Each row is a point on a landscape with many valleys, with its height.
A ball rolls from a point to the lowest of its 2 nearest points, and stops where none of them is lower. Distance is the straight distance between rows; heights are no part of it.
<399>: [144 138 116 143 100  83 152  81 135  80 109 151 149  95 114 174  81 116
 125 145  76 129]  (h 2.30)
<877>: [131 109 172 119 130 141  70 186 137 149 168 159 110 119 136 108 157 138
 148 116 180 137]  (h 1.87)
<757>: [125 127 133 121 122 127 146 120 142 151 131 128 126 138 142 126  92 119
 122 131 108 117]  (h 1.57)
<307>: [177 146 125 128 114 135  77 150  90  98 139 109 140  59 103 125 205 117
 159 135 155 154]  (h 3.37)
<715>: [109  99 134 137  93 120 132 150 154 141 114 168 106 158 156 117 119 147
 130 129 138  58]  (h 3.87)
<904>: [108 118  80 148 133 100 193  94 150  44  68 131  97 120  99 168 133 109
 104 131 121 128]  (h 2.78)
<977>: [115 116 109 134 145 110 186  88 142  82  94 116 104 117 103 162 120  95
  98 127 119 148]  (h 2.39)
<895>: [138 173 109 125 140 155 135 114  89 165 126  61 164 149 132  96 138 131
 136 126 110 140]  (h 5.38)
<594>: [112  74 140 133 108 106 139 137 191  99 109 200  84 139 136 164  89 126
 104 127 136 102]  (h 1.02)
<871>: [ 99 133  85 153 104 146 168 131 116 148  79 118 130 189 143  96 148 150
 124 136 120  47]  (h 5.85)
<1257>: [163 147 102 141  81 103 126 118 113 109 106 127 143  90 135 143 127 123
 140 149  91 106]  (h 2.85)
<1187>: [129 105 153 125 139 158  85 175 133 132 155 145  93 123 119 116 184 137
 138 106 197 148]  (h 2.32)
<599>: [143 166 140 111 124 144 107 145  98 194 157 101 173 149 155  96 121 150
 155 134 114 109]  (h 5.54)
<979>: [128 135 101 148 112 166  87 183  89 153 125 105 137 133 129  95 218 165
 150 113 182 103]  (h 4.09)
<1192>: [ 83 137  90 143 174 167 142 128 110 142 103  69 120 177 125  96 176 151
  90  92 168 134]  (h 3.80)
<102>: [139  82 167 101 109  89  90 145 181 116 165 199 116  89 140 169  75 115
 124 128 118 141]  (h 5.40)
<1195>: [153 138 146 130 174 162  72 145  94 122 162 102 130 127 103  99 181 132
 159 119 180 187]  (h 3.28)
<683>: [167 142 173 106 139 137  88 135 108 152 181 125 146  99 121 118 116 117
 153 137 122 174]  (h 2.42)
<1140>: [147  88 163 109 101  96  75 159 177 104 160 190 105  69 136 169 105 119
 127 127 140 141]  (h 5.36)
<58>: [122 159  67 146 118 119 183 100 107  93  63  91 141 128 114 125 153 118
 115 141 100 118]  (h 3.33)
<949>: [121 135  78 150 112 105 183  98 128  57  60 116 117 118 106 154 143 116
 116 142 108 117]  (h 3.04)
<13>: [122  99 129 130  89  93 123 120 169 104 118 208 128 131 148 149  63 144
 125 154  88  81]  (h 5.51)
<930>: [115 106 159 118 104 108 108 167 156 169 139 168 128 150 171 115 106 159
 141 138 119  60]  (h 4.00)
<329>: [182 154 117 126  83  96  95 119 100  96 135 117 163  39 118 161 153 111
 156 146 107 141]  (h 5.95)
<501>: [146 102 118 141  78 100  98 149 155  73 114 178 100  82 136 165 146 123
 128 127 144 109]  (h 5.22)
<138>: [152 152 105 139  90 148  77 183  87 143 124 114 145 105 135 103 213 154
 159 137 162  93]  (h 3.85)
<654>: [127 138 176 106 171 157  93 158 110 196 189 117 160 174 143  93  98 157
 158 116 134 155]  (h 4.51)
<398>: [165 167 144 127 125 157  51 178  71 158 168 118 167 112 131  95 176 149
 184 140 155 137]  (h 2.45)
<1242>: [109  73 146 130 126 106 148 124 191  84 117 186  71 121 123 182  87 106
 100 111 142 132]  (h 0.68)
<1012>: [105  85 135 133 123 133 133 152 165 127 110 156  79 142 135 134 144 125
 114 109 169 103]  (h 4.18)
<349>: [118 114 115 150  74 109 122 154 135 137 108 172 131 149 166 113 128 157
 139 147 117  32]  (h 3.75)
<975>: [ 89  97 109 140 141 135 195 111 171 105  83 160  80 176 122 134 102 123
  89 125 131  93]  (h 6.15)
<1149>: [126  77 149 120  95  86  95 139 194 105 142 217 110 101 153 168  68 127
 118 136 115 112]  (h 5.44)
<858>: [148 141 156 100 134 127 113 117 115 158 160 118 141 112 131 127 103 112
 135 132 105 168]  (h 2.16)
<829>: [157 149  98 139  86  91 139  93 118  87 102 125 150  84 120 165 112 118
 139 153  78 122]  (h 2.60)
<471>: [123 106 165 109 127 137 100 164 151 158 164 152 115 123 145 120 124 135
 137 122 146 126]  (h 1.42)
<786>: [ 99 113 107 141 155 157 131 144 136 117 115  98  91 144 117 113 195 131
  96  91 189 143]  (h 3.24)
<1153>: [146 118 162 107 122  92 131  96 146 132 162 146 147  92 120 168  62  98
 119 136  80 163]  (h 1.75)
<643>: [121 138  97 140 146 141 125 133 113  92  99  80 114 103 104 120 208 118
 116 117 167 158]  (h 3.93)
<315>: [120 138 122 124 120 126 171  97 129 151 118 122 138 166 141 120  69 122
 123 143  80 102]  (h 1.28)
<1225>: [150 125 135 128 100  81 132  87 137 103 136 150 153  82 120 182  77 103
 129 139  79 145]  (h 2.04)
<952>: [132 142 102 148  68 124 118 157 109 152 100 142 147 138 160 102 154 157
 147 147 119  35]  (h 3.58)
<344>: [131 141 102 130 124 136 133 124 118 115 107  86 128 111 113 126 171 115
 120 123 139 140]  (h 3.73)
<370>: [130 156 121 126  96 108 155 106 115 171 120 134 169 168 163  97  72 146
 144 166  55  54]  (h 0.51)
<1001>: [102  91 161 108 177 126 163 101 172 122 149 136  79 129 114 165  85  92
  90 103 143 179]  (h 1.29)
<273>: [131 173 111 123 171 152 129 100  82 134 127  43 156 125 103 106 169 126
 128 122 132 185]  (h 5.18)
<1073>: [105 123 159 103 181 139 164 101 145 167 156 109 118 157 129 130  71 113
 102 112 113 171]  (h 5.80)
<192>: [121 136 108 141 123  96 207  61 141  71  94 161 139 135 100 170  60 114
 108 146  71 127]  (h 6.39)
<296>: [123 142 138 110 140 140 141 114 126 159 142 102 132 136 133 117 113 117
 123 122 113 140]  (h 1.85)
<304>: [ 88 116  94 146 147 129 204  95 150  89  75 135  98 165 114 139 112 111
  88 131 119 110]  (h 6.08)
<990>: [126 143 138 131 202 177  89 143  83 168 158  87 164 191 126  84 141 168
 148  98 178 170]  (h 4.81)
<305>: [129 101 160 106 126  99 132 113 165 137 154 162 126 117 142 162  50 110
 116 138  88 140]  (h 1.52)
<1188>: [124 116 140 119 155 137 138 118 142 109 133 115  94 109 108 141 142 104
 111 112 155 171]  (h 2.43)
<814>: [127 119 113 140  91 104 153 108 152  89 100 180 122 134 135 148  83 136
 123 151  92  89]  (h 5.57)
<648>: [116  98  93 153  97 136 129 159 144  98  81 141  84 121 129 132 197 129
 113 112 177  93]  (h 4.58)
<736>: [177 144 167 119 157 135  64 133  89 121 181 114 144  87  93 122 163 105
 172 138 152 203]  (h 2.93)
<836>: [110  95 133 142 151 159 100 164 139 117 132 126  80 133 110 115 203 134
 117  93 208 148]  (h 2.81)
<810>: [108 130 184 108 162 146  96 185 122 213 181 136 158 187 155  98 102 175
 160 106 140 115]  (h 4.36)
<938>: [143 167 113 126  93 107 139  91 106 162 124 134 180 136 157 110  68 134
 141 172  41  82]  (h 0.80)
<1100>: [ 83 129  88 147 178 156 158 122 131 114  99  72 100 160 120 111 182 126
  76 100 166 141]  (h 3.57)
<748>: [136 142 162 109 188 141 139  83 101 148 177  82 148 119  95 126 103 102
 125 121 115 218]  (h 5.56)
<1256>: [ 92 136 120 128 171 135 202  72 134 150 107 105 122 177 123 123  70 106
  96 127  89 130]  (h 5.93)
<195>: [107 135  82 153 102 129 180 122 125 113  69 131 123 171 130 110 133 141
 115 141 113  64]  (h 5.78)
<847>: [123 116  92 150 104 126 146 136 134  89  77 133  97 116 123 134 177 122
 116 128 149 103]  (h 4.75)
<596>: [112 149 100 142 106 143 153 135 111 167  98 102 148 171 152  97 137 151
 137 131 113  68]  (h 5.91)
<746>: [167 151  96 138  87  93 122 111 110  72 109 100 149  45 106 172 171 110
 153 139 112 147]  (h 6.04)
<191>: [132 163 134 116 146 162 115 131  95 193 152  83 164 163 146  92 120 149
 147 119 116 136]  (h 5.47)
<180>: [122 154  92 137 119 131 156 106 109 119  87  85 133 130 125 115 149 120
 123 134 107 120]  (h 3.51)
<1174>: [160 181 123 126  91 140  74 166  77 178 148 112 183 106 158  97 158 150
 173 147 121  83]  (h 5.70)
<569>: [124 151 113 136 203 180  96 131  76 151 145  67 159 184 114  85 162 163
 130  98 177 176]  (h 4.93)
<738>: [ 98 128 110 136 159 123 214  72 141 114  90 118 116 165 116 139  79 111
  96 138  93 119]  (h 6.00)
<297>: [172 146 141 121 133 138  66 141  85 108 156 101 142  73  94 119 185 117
 167 138 155 185]  (h 3.16)
<1252>: [102 148 112 130 137 153 157 122 116 174 111  88 143 179 147  95 120 141
 129 120 115 106]  (h 5.98)
<659>: [147 157  87 144  72 126 102 155  94 142  98 112 154 113 148 107 178 143
 154 150 116  65]  (h 3.38)
<1031>: [161 150  96 140  75 117 110 146 107 115 100 128 136  88 139 127 169 133
 140 146 117  87]  (h 3.13)
<557>: [154 148 156 117 110 142  64 180 106 165 172 137 153 114 143 101 155 145
 173 136 150 116]  (h 2.12)
<587>: [134 132 157 113 117 143  99 163 125 168 161 134 139 124 146 110 128 143
 149 125 139 114]  (h 1.76)
<968>: [120 112 129 124 161 117 166  94 144 106 120 111 105 102 101 161 114  97
 102 117 130 174]  (h 1.98)
<941>: [182 162 128 120  81 110  80 136  94 121 143 120 162  59 133 132 151 123
 159 149 106 129]  (h 5.87)
<1237>: [ 90  89 163 112 180 140 163 115 179 143 146 135  76 154 127 142  89 108
  86  92 154 159]  (h 1.73)
<419>: [119 124 124 135 117  90 184  74 152  95 116 169 139 134 116 177  37 112
 104 146  64 133]  (h 6.35)
<933>: [112 113 181 100 112 103  86 189 155 191 176 174 147 138 174 112  97 161
 152 136 120  70]  (h 4.10)
<1064>: [160 145 115 136  91 141  74 174  97 111 129 121 132  73 119 118 214 129
 158 135 169 122]  (h 3.61)
<354>: [128 114 151 116 166 144 112 128 129 119 160 114 102 117 105 127 152 115
 123 108 168 189]  (h 2.77)
<414>: [172 128 191 105 154 139  63 138 100 143 192 140 143  98 113 120 131 114
 162 135 136 198]  (h 2.66)
<1013>: [ 88  87 134 131 136 128 183 121 173 133 106 156  85 186 143 131  83 126
  99 121 129  98]  (h 6.20)
<791>: [145  88 143 123  92 104  84 157 169  97 139 182  99  81 138 162 131 124
 125 130 151 124]  (h 5.30)
<393>: [180 179 128 118  81 119  67 152  86 152 149 120 178  66 149 108 152 140
 169 162 103 103]  (h 5.79)
<424>: [132 183  94 134 145 145 144 107  78 136 110  42 167 127 119 103 172 126
 127 130 111 156]  (h 5.28)
<1212>: [133 109  90 153  70 107 140 135 148  73  78 174 108 122 131 150 139 138
 121 139 122  70]  (h 5.02)
<96>: [129 165 120 129 204 165 107 114  78 133 147  50 157 157 102  93 167 142
 131 107 159 194]  (h 5.05)
<227>: [115 134  84 143  97 119 186 104 128  87  75 152 118 159 121 120 112 136
 119 155  95  75]  (h 5.71)
<818>: [127 137 115 139 158 155  97 141 101  97 126  77 121 110  96 102 214 129
 128 115 185 176]  (h 3.74)
<1116>: [120  89 133 130  83  81 103 129 191  89 127 226 127 117 153 172  65 144
 116 151  98  92]  (h 5.48)
<700>: [134 138  91 146  82  98 168  98 135  74  81 171 135 131 120 147  97 142
 120 155  82  81]  (h 5.63)
<421>: [102  83 121 143 122 141 135 159 157 106 106 155  72 128 131 133 180 129
 101 103 189 109]  (h 4.37)
<440>: [109 111 193 106 136 123  81 206 140 207 182 160 146 162 163 104 116 167
 159 114 141  88]  (h 4.20)
<885>: [113  78 152 121 145 117 149 122 184 106 134 167  76 112 121 169  90  96
  98 106 149 158]  (h 1.05)
<1043>: [130 145 144 111 193 124 153  73 108 114 163  67 137  99  85 143 134  88
 118 113 130 223]  (h 5.43)
<60>: [ 96 132 146 110 175 139 184  80 142 176 137 102 126 177 135 124  60 115
 101 120  93 152]  (h 5.86)
<1159>: [114  91 171 102 131 125 123 151 167 158 161 159 107 137 147 132  83 125
 121 113 131 134]  (h 1.06)
<479>: [143 139 141 133 182 149  87 126  93 103 150  80 125 114  90 110 194 120
 142 119 181 205]  (h 3.50)
<1265>: [100 134 113 134 169 172 124 137 111 157 130  86 125 172 129  90 169 153
 114  92 177 139]  (h 3.60)
<76>: [134 154 113 126 110 112 180  74 110 130 106 122 161 145 131 132  63 116
 123 160  51 111]  (h 0.92)
<823>: [110 130 140 123 166 164 121 141 120 169 149 103 127 167 133  98 144 145
 121  96 162 148]  (h 3.39)
<484>: [135 169 128 124 112 151  90 169  84 189 154 109 178 142 159  90 148 163
 166 134 125  90]  (h 5.62)
<2>: [151 156 117 124 100 100 153  84 109 145 127 127 172 128 137 131  61 119
 132 167  44 104]  (h 0.58)
<537>: [ 95  79 135 140 111 136 138 171 163 145 114 166  87 154 145 122 143 141
 118 110 164  72]  (h 4.03)
<840>: [116 117 137 118 138 109 183  81 153 122 127 150 124 148 123 151  47 105
 104 140  75 134]  (h 6.30)
<384>: [157 133  97 144  89  97 122 119 121  61  93 123 124  57 109 170 176 106
 138 130 129 137]  (h 6.13)
<374>: [124 112 163 113 165 155 110 139 135 150 164 122 111 142 120 115 134 124
 130 106 163 176]  (h 3.06)
<335>: [123  93 175  95 142 113 127 129 173 152 166 163 113 123 138 153  62 105
 110 122 112 155]  (h 1.32)
<571>: [132 159 137 118 191 139 129  87  95 112 151  60 143 109  91 117 166 111
 128 115 142 214]  (h 5.31)
<822>: [119 128 170 108 199 150 144  96 129 155 166  94 119 145 107 124  94 106
 108 109 134 207]  (h 5.69)
<47>: [139 142 159 122 183 173  80 150  97 179 176 109 157 172 131  91 124 159
 161 110 161 171]  (h 4.66)
<428>: [ 93  99 139 117 152 120 186  98 167 132 121 156 100 163 128 150  61 107
  95 126 112 125]  (h 6.25)
<824>: [144 108  96 159  64  94 109 141 154  65  96 188 108  92 134 165 136 141
 131 142 128  86]  (h 5.12)
<338>: [118 113  77 156 100 121 163 130 145  70  63 153  95 134 122 139 155 134
 108 133 138  85]  (h 4.89)

Where does a ball stop that starts at each point below?
<102> | <1159>
<421> | <1159>
<952> | <1159>
<643> | <968>
<871> | <1159>
<1265> | <968>
<307> | <2>
<858> | <2>
